A landscape with many peaks, sampled at points; each row gives a point and its height.
From any point a climber steps to the highest of the 2 points nearest to it. It stops when none of these is higher. Distance is the straight distance between rows; heights are no part of it.
k645 h=4.2: [-39  25  -9   3  11  44 -33   3 -21  -8  20  30 -36  -7 -16   7  43  -2
   3   6 -15   0 -18 -13   1 -24  19   4]
k588 h=3.5: [-27  37 -23  -9  -5  38  -9  13 -28 -38  17  26 -29  -5 -13   6  19 -11
  22  13   3  -5 -25   0 -14 -10  31   9]
k33 h=38.8: [-10 -58  11  -5  19 -11  18 -10 -15  15  -1   8  56  17 -23  11 -12  24
 -29 -29 -18  -5   6 -48  17   2  -4 -32]
k255 h=43.0: [-10  57  -7   1  -7   1   6 -30  41  26 -33 -12   7  10 -27  -6  -1   8
 -16  24 -15 -37   6  18  -3  14 -11  -3]
k842 h=66.7: [ 45 -19   0  19  18 -22  18  -1  27  39  14  -1   0  -9  -2  -8  -3   6
 -28 -42   5 -12  23  -6  17  10 -27 -16]
k730 h=59.5: [  8  -3  30 -17 -22  11  -5  -9 -10   6 -11 -32   2  27  31 -18   1  24
  19  19   0  13  12  -3  -6  20  -9  34]
k24 h=6.4: [  7 -16 -24   4 -19   6  -7  21 -13  -1  15  37 -89 -33  -3   4   2 -28
  43 -15 -16  38  -3 -21  28  22  15   7]
k184 h=10.9: [ 27 -15 -24  14 -10   8   2 -19  -5  23 -22   3 -18  -4  19 -16 -15  20
  24  13 -42   9 -12  -8  31  33 -19  25]
k686 h=42.7: [-31 -51  30 -17   3  -2  21   2 -46   4  10  -9  68  41 -10  12 -20  19
 -20 -20   3  -4   4 -27   3  -1  -3  -9]
k694 h=64.3: [-40  31 -25 -23  26   9  37  14   3 -21   8  16  34  10 -40   1  -9  23
  -2 -23   0 -23 -22  28   6   0   1 -11]
k716 h=9.8: [ 39 -43 -16   8   3  18 -12  -9 -13  39 -27   6   4  -1  30 -19   1  28
  14 -10 -36  18 -14  -1  41  13 -21  25]
k414 h=54.6: [-14  17   2 -13  17  32  -5  15  -5  15  22  19 -37  13   0 -20  27  26
  -8 -35   9   5 -12  10  29  -9  18   2]
k54 h=21.4: [ -7 -11  -4  -9  46  -2 -20  39 -15 -29  14  17 -11  -7 -11  13  18  -8
 -44 -34  29  17   1  17 -25 -26  23 -19]
k649 h=58.4: [  7  21  -3   5  18 -18  -5   9  20  -9   5   3  11  -9  -4  11   8 -15
 -19   9  36 -11  -1  22 -31 -19  12 -14]
k889 h=13.6: [ 28   2 -45 -14   9  12  12  23 -17 -15   2  18  -9 -18  -3   7 -26 -13
  34  15   0  15 -23  11  19  26 -14   9]
k698 h=65.2: [ -4  -6  13  12 -22  -4  -2 -42  20  12 -36 -27  30  13  13  -3  -8  24
   0  26 -27 -16   9  -3 -12   9  -7  10]
k260 h=20.3: [ -2  -3  -6  15  21  -2 -45  33 -17 -36  23   6 -27 -19   5  18  25 -22
 -18 -26  26  17  11   1 -36 -31  17 -19]
k845 h=52.3: [ -5  15 -12 -25  13  25   1  21  -6  -5  43  35 -75   2  -8   1  24   3
   2 -20  19  21  -4   4  21  11  33  -2]
k777 h=51.0: [  4  18   4 -45 -10   8  12  35   5 -15  36  20 -66  11   1   0  17 -12
  12  -4  24  19   2  -2  10  25  25  15]
k706 h=51.3: [-34  21  29 -18  -1  -5  22  -4  -3  10 -13 -30  65  37 -19   2 -14   9
 -20  -2  14 -19   9  17 -13  -9   2   5]
k337 h=52.4: [ 25   4   9  18   6  -4   8  21 -13  -3  22 -37  11   7  31  -9 -15 -18
 -12  -6  51   4   9  35 -10 -21  -7 -10]
k220 h=10.1: [  6 -27   6 -27 -17 -27  23   5  17 -27   7  23 -15 -18 -24  32 -18 -19
  16  20   8  25  11 -18 -10  36 -13   8]
k378 h=27.0: [ -9 -30   2  24  10  -3 -22 -16  14   1  -6  28  -5 -17   0   1  12  12
  -1   8 -19   4  -1 -18 -11  -7  10  -9]
k272 h=48.2: [-30  18  44 -18  -8   3 -25 -12  20  -5   2 -18  10  21   2   4  38   5
 -36  17  19 -11  16  -5 -37 -17  13   0]
k5 h=57.6: [ 28  26 -15 -22  35  23  -6  27   9  39  24  22 -40   1  -7 -16  19   9
 -27 -29  15  10 -13  21  31   6  -3   0]
k407 h=46.8: [-30  42  20  -9  -7  32 -44 -12   5   2  -1  -5 -18   8  11  -2  42  -4
 -12  32   3  -5   4  -3 -24 -13   6  12]
k893 h=9.5: [  5 -20   0  -1 -22 -33  18   1  16 -33   2  11  -9 -12   6  16 -17 -25
  34  22  -2   8   8 -12 -24   5  -1  -3]
k345 h=32.3: [-15 -48 -12  24  11   6  -6  -8 -15 -28  -2   0  23   1  -3  -6   3  17
   0 -44 -25  -2  -9 -25   4 -32  10 -41]
k271 h=57.7: [ -7   4  47 -13 -11  14  -1 -14 -24   4 -11 -58  21  45  36 -20  -7  19
   4   5  13   0  14   7 -15   0  -9  23]
k912 h=8.8: [  8 -52  25  18   6 -27 -23 -11  11  31 -26  13  24 -12  11  -4   8   7
 -25   2 -31   8  16 -30  -6  -5  -3  -3]
k984 h=8.0: [ 11 -28   0  33 -25  10 -35 -10 -29  -9  -3  -7 -34 -23  53 -12  15   4
  32   0 -23  17   1 -10   8  -5   0  29]
k368 h=22.8: [ -2 -26  -3   3  38  -3 -24  15  -8   2   0  28   0 -21 -17  11  16 -11
 -42 -30   6  18  -8   3  -5 -20  20 -21]
k832 h=44.7: [ 11  51  -4  -3 -11 -27  20 -15  45  10 -13 -22  15  -1 -18   9 -11  -7
  -7  14  19 -36  17  22 -10  -2 -10 -15]
k74 h=45.6: [-27  36  20  15   0  37 -65 -25   5  32  -1  17 -33  -8  11  -1  39 -15
 -15  43 -18   0  -2   0  -2 -11  12  26]
k384 h=61.8: [  1   6  20  -5 -26   9 -20 -34  11   8 -27 -18 -11  10  27 -13   2   8
  19  49 -21   7   7  -7  -8  24  -2  27]
k329 h=43.9: [-20  13   9  21  12  21 -45 -15  17  40 -21  16  -3  -7  -3  -6  20  -2
 -24  31 -25   1 -14   3   5  -7   6  14]
k145 h=9.9: [ 20 -35  19   6   6 -24  12 -15  22  28  -9  11  33 -19  -6  10 -24   6
 -11  15 -13   4  28 -26  -9  15 -23  -2]
k767 h=62.2: [ 22 -28   3  27   5 -11   9  -8   7  19   4  -4   9   0   9 -18   5   4
 -17 -48  -8 -16   7  -8   9  -8  -7 -27]
k766 h=50.0: [  0  34  13 -29 -36   8  13  19  20 -11  24 -10 -49  27  14 -17  20  -6
  12  11  33   7   7  -2  -4  23  12  12]
k789 h=1.9: [-29  52 -19 -14 -40 -19  17  -1  -2 -47 -13 -29  19   5  -7  12   3 -12
  32  23  13 -14 -16  16 -10 -22  17   6]
k922 h=47.5: [ 10  28  11 -13 -43 -38  22  -6  33   0  -3 -32 -22  12  14  -3  -3 -34
  19  21  25 -18  18   4 -16  10   1  -3]
k125 h=5.4: [ -6 -23 -11  30   3   2 -25  -1  -7  14  15  48 -63 -42  -5   8  17   8
  13 -29 -21  21   5 -22   7 -16  25  -9]
k915 h=57.5: [-32  23   6 -35  22  -1  19  21   4 -23   4  16  43   6 -37  17  -5   6
 -21   5  17 -12 -15  30 -24  -8  16  10]
k819 h=8.7: [ 14 -24   2  13 -21  21 -38 -17 -29  36 -17  -1 -21 -12  47 -20  27  20
   7 -12 -35  22 -10  -2  36 -13  -9  28]
k121 h=53.7: [-28  32  15 -15 -11   9  40 -16 -10   1 -19 -53  53  36  -8 -15 -24  27
  13   0  -2 -10  -3  27  -1  11 -12  25]
k672 h=46.3: [ 14  43 -11  11 -41 -45  40 -17  34  -9  -3 -39   5   5   5   1 -18 -22
   8  11  19 -32  12  17   1  -1 -14  -7]
k625 h=55.2: [ 31  29   1   3   4 -16   9  26  14  -5  23 -11 -10 -10  12   3  -2 -29
  -6   6  49 -11   6  37 -18 -12   8  -9]
k888 h=16.9: [  4 -18 -30  14   4  15 -23  22 -46 -42   1  21 -16 -28   0  15 -17 -14
  35  25  -6  23 -14  -4 -18   3  19  17]
k478 h=49.4: [-15  15  49 -23 -13 -16  -1 -16  20  15  -4 -23  31  23 -14  14  -1   6
 -29   9  28 -27  25  -2 -26   3   9   1]
k435 h=45.8: [  0 -62  38   1   5  -6   7   9 -32   4  14  -5  49  16   7  17 -22   1
 -15  -9  20  17  15 -22 -13  -2   1  -7]
k473 h=47.7: [ 33  14 -28  16  -9 -27  39 -10  21 -12  -3 -19  -2 -12   2   8 -29 -17
  16   3   3 -26   1  12   3  11 -35 -13]
k217 h=4.9: [-26  -6  -7  28  -2  29 -47 -10 -25   1  20  40 -48 -32  -9  12  31   3
  14 -16 -32  13  -5 -21   9 -27  26  -4]
k304 h=2.7: [-34  38 -26 -17 -19   9  15  16 -19 -57   7  -4  -4   1 -13   4   0 -15
  39  12  17  -1 -27   1 -15 -17  30   1]
k246 h=70.0: [-10  10   7   2  28   1  35  15  -5  23 -18 -23  60  30 -16 -11 -33 -15
 -35 -19  17 -11 -12  38  15 -12 -21 -20]
k677 h=7.0: [ 25 -17 -28  15 -25 -12  -4  13  -9 -16   6  18 -59 -23  27  -8   0 -25
  39  -3  -8  11   4 -16   9  10   5   7]
k438 h=68.0: [ 23 -32  10  16  25  -9   6  -8  -1  38 -24 -24  42  17  11 -15 -27  -6
 -32  -5  -9  -4  -3   4  25  -5 -29 -13]
k455 h=25.0: [ -3 -33   2 -11  23 -10  -7  10  13  -7   0  39  10 -17 -33  22   7  12
 -21  -9 -16   8   3 -15  -8   2   4 -14]
k968 h=63.8: [-22  18  -4 -13  16 -12  -6   6  20 -19   5  19  21  -9 -38  29   4  -2
 -20  21  16 -19  -4  12 -25  -9  14  -9]
k671 h=56.6: [  0  36 -29 -25  19  13  36   7  11  -1  -3   4  34  -4 -34  -3 -25  15
   9  -6  -6 -24 -15  18  16  13 -33  -2]
k126 h=49.2: [ 21 -29  28  17   2  -6  15  16 -14   7  20 -27  43  14  14  11 -29  -5
  -4  -1  35  10  21  12  -3  -7 -12   0]
k148 h=61.3: [ 36   0 -15  -2  35  -5  -4  21  10  44  15  11 -14 -12  -6 -14   6   7
 -37 -36  20  11   0  13  24   6 -16  -6]
k203 h=78.2: [  4 -11   1   9  34  -1  27  16 -32  15 -25 -17  59  23   5 -18 -39 -13
 -37 -17  -4  13 -21  17  28 -16 -27 -27]
k358 h=48.8: [ -7  46  10 -29 -39 -15  13   9  11 -25  18 -38 -10  24   4 -10  13 -20
  11   7  43  -4   5  11 -16 -10  14   2]
k442 h=7.4: [ 19  -1  -3  14 -38  -9  -8  -2  -5 -16   5 -13 -53  -4  52 -22  16 -24
  30  13  -7  11   0 -13  -2   6   2  16]
k273 h=71.4: [ 22 -34   1  19  -1  -3   6 -27   2  17 -20 -28  32  15  22  -9 -29  18
  -4  11 -30 -10  -3   4  15   7 -24   5]
k214 h=10.8: [  9 -17  21 -22  -6 -17   9 -10  28   4  -6  17  11  -1 -15  15 -12   5
   8  28  -1   9  20 -23  -4  37 -14  12]
k705 h=1.2: [-50  51 -23  -3 -14   3   8 -15   4 -30 -15 -17  34   8 -19  -1   5  14
  13   8  -7 -30 -19  11  -8 -26  16   0]
k735 h=5.9: [  6  -7 -10   3   0  -6  -2   5  14  24  18  48 -71 -28 -13  13  18  10
  18 -19 -14  29   4 -20  19  19  16  -1]
k881 h=58.8: [  6 -36  12  17 -16 -20  13 -21  22   9  10  -7   8  11   0  -5  10  24
  -4 -45 -12 -30  24 -37  -5  -4  -5 -28]
k56 h=18.3: [ 10  10 -22  22 -11   5  -9  10 -28 -42   7  -8 -16 -24  24  -2  -6 -27
  35  27   5   7 -12  11 -16  -4  10  11]
k538 h=41.5: [ -6  36  -7  10  16  12 -18 -13  30  27 -24  -1  10   8 -19  -6  13   2
 -37  11 -14 -27  -9  14   1  -7  -4 -14]
k242 h=15.1: [ 18   0 -52  16  10  28  -7   7 -34 -16  -6  23 -17 -28  -3   0 -14 -16
  37  20 -23   4 -22   3  19  16   2  26]
k495 h=12.4: [ 23   7 -20 -37  18  15  17  12  14   9   6  29 -23 -15 -18   3 -21  -3
  19  19  -9  26 -10  -4  28  49 -33  16]
k202 h=55.9: [-11   3  39  -6 -14  12  28 -10 -33  18 -21 -68  43  41  16  -7 -32  17
  -1  -2  18  -3  10  29  -1   8  -6  18]
k708 h=19.4: [ -3   7  -7  10   4   8 -30  15 -28 -37  18  -4 -27 -11  18  -6  27 -17
  13  -3  14   4   1   0 -21 -23  11  -5]
k642 h=29.3: [ -9 -42 -17  42   3 -11 -15 -17  -6 -29 -13  12  14 -25   3   5  -2  11
  20 -12 -34  -1  -2 -24 -17 -22   4 -17]
k466 h=51.5: [ 15   7 -24  -5   7  -5  26  -8  14  -4  -3 -11  31   0 -14  11 -27   1
  11   6   1 -17   1   7  13   8 -28 -10]
k571 h=35.3: [-18 -61  21  17  16 -23  -9 -15  -6   4 -14  11  26   3 -13   0   9  10
 -31 -48 -20  -6   3 -36   7 -17  11 -44]
k427 h=11.7: [ 26  -9  -8 -19  -4   1  12 -12  18  16 -10  24 -13 -12   0  -5 -13  12
  17  25 -27  15   1 -15  25  39 -33  23]

For each start below, name the point where the climber stops.
k912 => k968
k538 => k273
k706 => k273
k255 => k842
k777 => k842
k260 => k968
k304 => k968
k184 => k968

Call two points neighbours if one is among the 2 nearest of the other. Go from one point of each pair to the other, from neighbour to neighbour, staying as high as possible. Name the lowest point that can't be avoided.
k694 / k842 => k672
k214 / k203 => k912
k203 / k968 => k538
k203 / k273 => k438
k694 / k968 => k915
